The views of a scene show one set of named points, each view turned or mirrored, and shifted as a whole, with a little noise and some points left out.

Scene 1
View 1
<138>: [ 10 -14  -2  18   6 -15  23  16 -12   8   8 -10  14  -7 -14   8  12  18
  21  -9   2  10  -2  15  -6  27  -6 -14  20  11   9  -3  -6   3   6   5
  -6   1   4  -6   1  25  -9  -9  -1  16  16  -5 -14  28  -2 -10 -20  14]
<175>: [ 22 -11  28  28  36 -26  -5  -9 -35   0 -37 -12  50   8 -36  -3  28  18
  57  -8   5  19   9  13  16  43 -21   8  42  15 -11 -12 -49   5  -9  20
  44  -2  11  -2  -4  57 -33   0  -1  19  17 -20  21  55 -17   2 -37  33]
<228>: [ 15 -18  15  23  28 -22   2   1 -30   3 -29 -11  37  14 -31  11  21  26
  57  -4  -2  12   2  18   6  40 -15   1  37  15   2 -22 -53  11   5  14
  41  -6   8  -4   1  46 -20  -5  -7  19  26 -10   3  47 -18   2 -25  49]
<54>: [ 10  -8  -5  17  -1 -12  34  18  -6  12  24  -6  10 -22  -4  -3   9   5
   0 -18  12  17  -1   9  -8  22  -4 -20   9   5   4  12  26  -4  -3   5
 -33  10   1  -7  -3  19 -16  -5   4  13   4  -9 -14  21   3 -18 -26 -18]
<130>: [ -3  -2 -12  11  -8  -6  34  29  -3  13   1  -5   2   1  -8  17   8  20
  25  -1 -12   7  -3  19  -6  22   4 -25  13  12  17 -10 -17  17  19  -2
   1 -15   3 -10  -8  17  14 -25  -5  21  15   7 -31  18  -7  -9  -9  30]
<42>: [  1  25   6  17 -12 -13  32  17  -9   8  -2  -8  12 -27  -2 -29  12  -9
   6  -7   0  30  15 -11  19  17   2 -25   6  12   0  20  18  11 -13   5
 -21  -7   8  -4 -20  24  -5 -20   4  24  -9 -14  -5  27   3 -12 -28 -37]
<169>: [ -5  28   2  14 -17 -11  35  25  -5  10  -6  -8   5 -17  -4 -21   9  -6
  11  -2  -8  32  15 -10  22  13   2 -30   5  14   3  15  11  19  -3   1
 -10 -12   8  -4 -23  22   7 -31   5  25  -5  -9 -10  24  -3 -10 -26 -19]
<48>: [ -2  15  -3  13 -11  -9  31  22  -9   9  -9 -10   8  -7  -8  -8  12   5
  21   0  -8  22   7   1  13  19   0 -26  11  13   8   2  -5  19   6   0
   0 -15   7  -6 -18  24   9 -26  -2  24   5  -5 -15  28  -6  -8 -20   5]
<108>: [-12  18 -20   7 -37  -1  54  40  10  18  30  -5 -18 -30  12  -7  -1  -3
 -11  -7  -6  20   3   0   0   2  14 -44  -9   8  15  18  36  15   9  -9
 -47 -12  -1  -9 -16   1  24 -32   7  22  -8   5 -38   2  11 -21 -13 -28]
<229>: [  7 -23 -11  14   5  -9  30  24 -10  12  18 -10   8   0 -10  26   8  26
  20 -11  -1   3  -8  26 -18  26  -4 -17  21   8  16 -10  -6   4  14   1
  -8   1   0 -11   4  17  -4  -5  -3  11  21   5 -24  20  -4 -10 -14  29]
<4>: [  7 -38 -13  16  17 -10  18  25 -16  12   0  -9  11  21 -23  50  12  49
  47  -6 -10 -11 -15  41 -22  34  -4 -10  29  11  28 -38 -51  13  32  -4
  30  -8   1 -13   8  24   8  -8 -12  12  38  15 -30  27 -14  -5  -7  84]
<133>: [ 11 -12  -5  17   1 -13  34  18  -8   9  25 -12   9 -22  -5   2   8   7
   5 -14  10  17  -3  11  -8  24  -5 -21  13   7   4  11  22  -4   2   4
 -32  12   0 -12   0  19 -13  -4  -1  14   5  -5 -13  20   1 -17 -24 -13]
<148>: [ -8   8 -21   7 -25  -1  46  39   3  16  10  -2 -11  -4   1  11   2  15
  15   1 -19  12   0  12  -5  12  13 -35   4  14  25  -5  -1  22  22 -12
 -12 -18   0  -8 -14  11  31 -35  -3  22   8  10 -40   9  -2  -9  -7  18]
<171>: [ 19 -13  14  22  16 -21  15   3 -18   2  10 -13  33 -24 -11 -13  22   3
  10 -22  18  22   5   3  -2  31 -13  -6  21   8 -10  19  16 -10 -18  17
 -19  19   4  -6   1  33 -39   5   7  14   5 -24   9  39  -2 -15 -39 -23]
View 2
<171>: [  9  -5  -2  25   2  17  17 -11   3  -9 -12  14  -8  11  -9  15 -18   8
  13 -22  -2 -35  12 -21  27  -7  -1  12  -4 -35  -8 -23  -3  28  -7   4
  17 -12 -28   1   8  -8  21  24  11  11  -8   1  -1  19  26   4  23   7]
<148>: [  9  28  11  -3  10  15   9  -9  10  -9   3  -9 -29 -16   2  20  26   7
  39  22  35  -9  19  18  13  37   7  11 -13  14  -5  -2  20   9 -27  12
 -15 -12  50   6  -8  -3  -2 -30  12 -26 -15  22   8  -7 -22 -17 -11  23]
<228>: [  6  -3  -2  42   1  14  56   9 -23  -7 -16 -16 -17 -27   2 -15 -14  -4
  10 -11 -33 -33 -11  12  12  -2   7   6  -6  43   4   9  -2 -10 -27  -7
  14   7 -26  -7 -22  23   4 -28  18  24  -8 -23   2   8  11 -22  56  51]
<4>: [  9  32   5   7  16  15  42  14 -37 -23  -2 -35 -35 -39   9 -15   7   2
  39  19 -13 -11  -3  23  -5   2  19  -9  12  52  -7  18   0 -28 -35   8
  -9  22  12  -5 -39   4 -17 -40   8  14 -42 -21  -8 -18 -23 -46  41  43]
<108>: [  8  23  15 -11   9  15 -14 -19  31  -7   6   7 -21   7  -2  39  26  13
  40  19  57  -9  34   2  26  39   0  19 -14 -25 -11 -21  24  36 -18  16
 -14 -24  57  12  10 -18   4  -3   9 -41  -9  39   7   1 -13  -6 -33   3]
<42>: [  7  -4   7  21  -2  19   7 -18  29   2  -8  17 -10   6  -4  28   1   7
  14  -8  26 -29  23  -5  31  28  -9  24 -21 -21   3 -21  15  37 -13   0
   8 -26  14   8  16   2  22   3  18 -21  12  24  13  20  14  10  -6  10]
<130>: [  6  25  10   7   9  14  20  -2  -1 -10  -1 -11 -25 -17   1   9  15   6
  34  13  19 -14  11  17  11  26   7  11  -9  20  -4   1  16   4 -28   7
  -9  -4  34   4 -14   0  -3 -27  13 -12 -17   7   2  -8 -14 -23   5  30]
<133>: [  9  10   3   4  10  13   4 -10   4 -13  -2   4 -17   5  -5  20  -2  15
  31  -1  19 -19  18  -9  24   6   3   8  -2 -28 -12 -18   2  25 -13  13
   4  -7   5   3   0 -18   9   9   9  -5 -21  11  -3   3   5  -8   7   5]
<229>: [  6  25   5   2  16  14  18   0 -14 -21   1 -13 -25 -13  -1   6   5   9
  36   8   8 -15   9   3  10   5  13   2   1   6 -14  -5   2   2 -22  12
  -2   2  11   1 -15 -11  -4 -12   9   2 -32  -5  -7  -7  -7 -23  18  20]
<54>: [  8  12   3   3   9  14   5 -14   4 -13  -2   7 -17   9  -6  24  -2  14
  29  -2  19 -21  21 -13  24   8   6  10  -2 -32 -12 -20   4  27 -13   9
   6 -11   6   5   2 -17   8  13   8  -7 -18  11   0   8   6  -7   3   2]
<48>: [  6   2   8  27  -5  17  28 -11  17   4 -10   6 -17  -8   1  18   3   2
  18  -2  13 -28  11  10  21  33  -5  22 -20  13   5  -5  16  23 -23  -1
   2 -21  25   8   5  15  12 -20  21 -20   9  15  16  11   5   0   7  32]
<169>: [  6   5   7  18  -1  15  17 -12  19   0  -7   7 -15  -4  -1  21   9   6
  20  -3  20 -24  18   7  26  30  -4  20 -19  -1   1 -12  16  25 -18   1
   0 -22  22   7   5   7  12 -10  18 -19   5  19  10   9   3   0   2  26]
View 3
<228>: [ 17  16  -6  -7   6 -21  -8  28  22 -46  22 -17  -8   1  -2   1 -25  31
  11   8  28  10  -3  21 -24  19 -30  19 -36  36  14 -30  11   5  34 -22
 -10 -10 -17 -42  -3  15  14 -36   5 -35 -34 -19 -18 -27  28 -27  28  18]
<54>: [ -8 -23   9 -12   3   2  -3  19   8 -12   3  16 -17   2   1  -5   4  -3
  -5 -24  19  -9 -28 -10  15 -16 -10 -21 -25  -4   1   1 -20  13   7  -9
  12 -24  13   0   6  -8   4  -2 -12  -3 -11   3   9  28  -3 -11  -4 -14]
<42>: [ -6 -29  24  -6  -2  10   4  19  21   3 -14   5 -16   2  11  12  10  13
   6 -25  29 -14 -20 -11   9 -31 -28   1 -14  -3  31  18   1   3  22 -29
  17 -36  23   4   2 -19  -6   7 -28  -6  -9  13  10  20  11  -8   0 -20]
<175>: [ 14   2   4 -16   8 -17   3  16  46 -46  21  -6  -9 -14   4   5 -23  45
   6  18  32  14  -7  28 -28  25 -46  22 -54  48  23 -19  10  15  38 -51
 -18  -9 -18 -38  -6  14  11 -49   3 -54 -58 -14   4 -39  43 -18  19  27]
<148>: [  3   0   1   9  -2  -1 -17  45  -8 -14   0 -20 -13  21  -2   2  -4  -4
  13 -41  15  -9 -12 -17   1 -24  -3   4   6 -10   6  -9   4 -13  21  20
  26 -24  12 -17   8 -12   6  18  -8  22  18  -5 -32  30 -10 -28  20 -26]
<108>: [-10 -27  16   6  -5   7  -9  33  -6   9 -14   0 -18  23   4   4  16 -12
   6 -53  19 -21 -24 -28  21 -41  -1 -15   7 -25  12  14  -8  -4  11  12
  34 -37  25   8   9 -24  -3  31 -22  26  21   8 -11  52 -18 -12  -1 -36]
<138>: [  3  -5   1  -9   3  -9  -9  24  10 -27  10  -2 -13   4   1  -5  -6   7
  -1 -17  19  -1 -17  -2   1  -3 -13  -7 -25   8   4 -14  -6   5  17  -5
   8 -19   0 -17   3   2   9 -12   0  -7 -13 -10  -9  10   4 -17  12  -4]
<130>: [  9   6  -3   4  -1  -8 -16  43  -2 -23   6 -20 -10  18  -3  -2 -12   4
  12 -30  17  -3  -9  -8  -3 -11  -8   6  -7   1   5 -19   1  -8  21  12
  18 -21  -1 -25   6  -2  12   4  -2   5   2  -8 -32  14  -5 -25  22 -13]
<133>: [ -9 -21   6 -13   5  -1  -4  19   7 -13   4  13 -13   2   0  -6   6  -3
  -6 -23  17  -4 -23 -10  15 -12  -9 -22 -24  -2   3   0 -22  13   6  -7
  10 -20  11  -3   3  -6   6  -7 -10  -3 -14   1   9  25  -5  -9  -4 -12]
<48>: [  5  -8  13   1  -3   0  -5  35  14 -11  -5 -15 -17  12   5   9  -5  12
  12 -27  24  -7 -15  -9   0 -19 -21   9  -9   4  22  -1   9  -5  28 -13
  16 -28   9 -13   2 -11   5   8 -14  -2  -3   0 -16  13   8 -21  17 -15]
<171>: [ -6 -31  16 -22   6   0   6   4  29 -15   2  26 -16 -12   5  -4   4  13
 -12  -7  26  -2 -27  -1   9  -8 -26 -20 -40  11  11   8 -20  24  11 -34
   0 -22   5  -1  -1  -1   3 -24 -14 -25 -38   3  26  10  13  -2 -13  -1]
<229>: [  4   4  -6  -8   5 -11 -17  30  -1 -33  18  -5 -11  10  -6 -13 -10  -5
  -1 -17  12   3 -16  -6   3  -2  -3 -10 -22   4  -8 -23 -15   5  13  13
   7 -13  -3 -24   1   2  17 -10   5   1  -8 -11 -19  14  -6 -21  11  -3]
View 4
<42>: [-14 -17  -5  18   5 -18  -6   7  36 -12   1  14  51 -25 -12  14 -28 -11
  -6  15  10   2   3  24  -3  28   7 -43  14 -35 -32  19  -1   7 -15  31
  13  13   8  -7  30  -1 -23 -24  22 -10 -18  -2  29   5  15  20   3   7]
<169>: [-16 -14  -3  15   0  -2   2   7  27  -7   7  12  42 -30  -3  16 -26  -7
   0  12  -5  14   3  24   3  25  -7 -27   8 -23 -17   6  12   4 -19  33
   5  15   8  -8  28  -8 -24 -25  29 -14 -13  -2  25  -3   7  17  -4  -1]
<229>: [ -9   3   4   4   7  19 -12   8  18  23   6  12   9 -12   0  14  -4   0
  10 -13 -13  -3  12  25  21   7 -23   7  -6  -2   6 -11  21   0 -16  10
 -16  31  12   2   4  -3 -19 -35   5 -19   0  -4   1 -10 -19  20   3 -11]
<108>: [  9 -50  31  17  27 -10  11  28  34  -8 -13   9  48 -13  -2  31 -20 -36
  25   2  -2  14   9  33  18  36  12 -21  14 -27 -33   5  17   9 -22  26
 -13   6  19 -32  22  11   0 -31  47  16 -24  -1  25  24   1  22  -7 -32]
<228>: [-37  39 -37   2 -22  28 -16 -17  11  21  32  15   7 -37   2  -2 -14  31
 -21  10 -21   1  -1  16   5  -5 -40  -4 -14  -3  24  -9  18 -11 -16  24
   8  34   2  27  20 -27 -55 -25 -12 -62  10  -3   3 -44 -13  15  10  23]
<133>: [ -7 -12   7   8  11  -9 -19   6  31  13  -1  16  27  -8  -6  15  -7  -6
   4  -8   7 -13  17  28   8  17  -2 -16  10 -17 -15   5   5   4 -13   4
   0  23   9  -4   7   6 -11 -30   1  -6  -4  -2  16   8  -4  20   7   0]
<171>: [-23   6 -13  12   3 -22 -33  -9  40  12   3  20  28 -10 -17   5  -8   4
 -19   1  23 -28  13  20  -3  14  -2 -32  11 -23 -20  18  -8   2  -6   5
  17  21   2  12   3   5 -26 -29 -18 -16   1  -3  18   3   4  20  16  29]
<130>: [ -8  -5   5   7   7  23   3  13  17  11   9  10  22 -26   5  19 -14  -7
  13  -1 -24  17   1  27  22  12 -22   2  -6  -9   6 -11  30  -3 -22  27
 -16  21  13  -6  20 -12 -22 -29  28 -22  -8  -3  10 -16 -13  18  -4 -18]
<48>: [-14 -10  -6  12  -2   8   4   5  22  -2   9  12  38 -35   1  15 -23  -6
   3  13 -15  16  -1  25   8  22 -14 -24   2 -19  -8   5  17  -1 -21  38
   0  20   9  -7  34 -13 -27 -24  28 -22 -12  -1  23  -9   3  16  -3  -5]
<4>: [-12  24  -9  -2  -3  51  -3   6   1  35  24   9 -11 -26  16   7   0  19
  16 -16 -42   7   6  22  31  -5 -51  35 -26  15  40 -31  40  -9 -18  14
 -26  41  14  14   6 -25 -31 -33   3 -48   8  -6 -14 -43 -36  20   2 -17]
<138>: [-14   4  -6   9   4  11 -13   3  24  16  10  12  19 -21   1  11 -10   3
   0  -3  -7  -6  11  22  11  12 -18  -9  -1 -11   0  -2  14  -2 -14  13
  -5  26  10   6  13  -6 -24 -29   4 -23  -3  -1   9  -9  -9  22   5   2]
<175>: [-48  44 -52   5 -27  18 -25 -25  15  17  36  19  13 -38  -2  -8 -16  40
 -34  16  -9  -6   4  14  -9  -4 -36 -16  -7 -10  17   1   2 -11 -10  21
  24  35  -1  35  23 -24 -60 -25 -23 -65   9  -3  11 -41  -3  13  15  40]

In a view up to two points have been moved. Name them for each view, in the order of its rows, or write none.
view 1: <169>
view 2: <48>
view 3: <175>
view 4: none
